Each row is a point on a tangle of strands that fork and nearly touch. The rows are in no order.
Two points are linked if the straight distance between their rows is under 27. Some points are linked to none.
K_303: [  3 -20  -6 -21 -12 -31   6  24  44]
K_759: [-23  -8  -6  23  13  15  10  -6 -35]
K_182: [ -7 -15  -4 -16   7 -29   0   8  34]
K_704: [-23  -4  19  29   9  -8  17  20  -8]
K_298: [-31   6   2  19  15  17   9  -6 -24]
K_443: [ 36  -4 -36 -32 -41  35 -14 -21 -11]
K_535: [-27  -7  23   8  26 -25  26  23   3]
K_433: [  0  46  10  21  -8  42 -28 -18 -18]
K_722: [ -8  39  14  22  -2  38 -11 -12 -19]
K_171: [-19 -26  10   0  21 -41  13  18  20]
K_828: [ -2 -23 -11 -16  -1 -27   5  11  31]
K_243: [-12   8   5 -18  12 -40 -13  15  56]
K_998: [ 36  17 -25 -42 -39  24 -19 -11   9]
K_709: [  5  15  16   5   2  -8 -13   5  16]
K_393: [ -6 -25  -6  29   5   5  20   6 -43]
K_803: [  6 -20   3  12   7  -5  28   6 -27]
K_881: [-18   9  19 -11  24 -40  -5  17  47]
K_532: [-7  0 14 17  4 -4 -3  8 -1]
K_865: [ 24  -7 -18  -6 -18  19 -12 -22 -10]
K_348: [ 0 -2 15  9  8 -6 12  9 -5]
K_194: [-23 -18  15   2  29 -34  19  19  12]
K_113: [ 38   7 -30 -37 -41  33 -21 -18  -1]
K_693: [-11 -14   6  -9  12 -40   1  16  39]
K_177: [ 26  -6 -24 -13 -22  25 -18 -29  -7]
K_131: [-21   8  26  -7  28 -37   4  20  35]
K_282: [ -6   2  -3 -22   1 -37 -14  18  57]
K_763: [  9 -26 -20  13   0  18   5 -19 -50]
K_658: [ -8 -22 -18  19   8  17   9 -11 -53]
K_787: [  3  -6  -7 -28 -13 -34  -5  27  52]
K_851: [-21  -2  24  18  15 -16  22  23  -2]
K_221: [-16  11  28   0  22 -23   9  18  20]
K_678: [-17  16   6   6  14  15 -15 -14 -12]
K_632: [-17  31  13  19   8  34   3 -12 -20]
K_309: [ -1 -24  -3  22   8  -2  31  12 -38]
K_449: [ 21  58   8  -7  -7  29 -36 -29  -6]
K_311: [ 20 -13 -15   0 -14  15  -5 -18 -16]
K_206: [ 37 -14 -35 -25 -38  34  -8 -24 -16]
K_890: [ 30  14 -19 -36 -30  15  -9  -9  14]
K_860: [ 27  13 -11 -26 -21   8  -7  -9  19]
K_426: [ 35 -21 -35 -14 -32  32  -1 -27 -26]
K_43: [ 12 -21 -16   8  -5  15  -2 -20 -35]
K_341: [  6 -11   8   3   7  -8  20   1 -11]
K_36: [-13 -19 -11  24   9  14  13  -3 -47]
K_960: [-16 -20  11   1  18 -45   4  23  37]
K_620: [-29  22  11  21  15  22  12  -9 -19]
K_227: [-27 -10  11  36   9  -4  23  20 -18]
K_827: [-11  10  17  13   6  -6 -14   8   6]
K_798: [ 21  14  -1 -12 -11  -2 -10  -6  20]
K_490: [12 15 11 -6  0 -8 -5  0 20]
K_841: [ 11  51  12   8  -8  37 -32 -23 -13]

A fork is a point with three links, a tip a point with one. Leave the first point through the second and follow the links. Name the first fork or tip that comes.
K_620; K_298 | K_36
K_298; K_620 | K_449
K_303; K_787 | K_221
K_798; K_860 | K_426
K_693; K_960 | K_227

Name the points in between on the shortest way along the links from the first point to the second, in order.
K_759; K_632 | K_298 > K_620
K_693; K_881 | K_182 > K_828 > K_303 > K_787 > K_282 > K_243
K_490; K_113 | K_798 > K_860 > K_890 > K_998
K_341; K_709 | K_348 > K_532 > K_827
K_763; K_298 | K_658 > K_36 > K_759
K_227; K_535 | K_704 > K_851
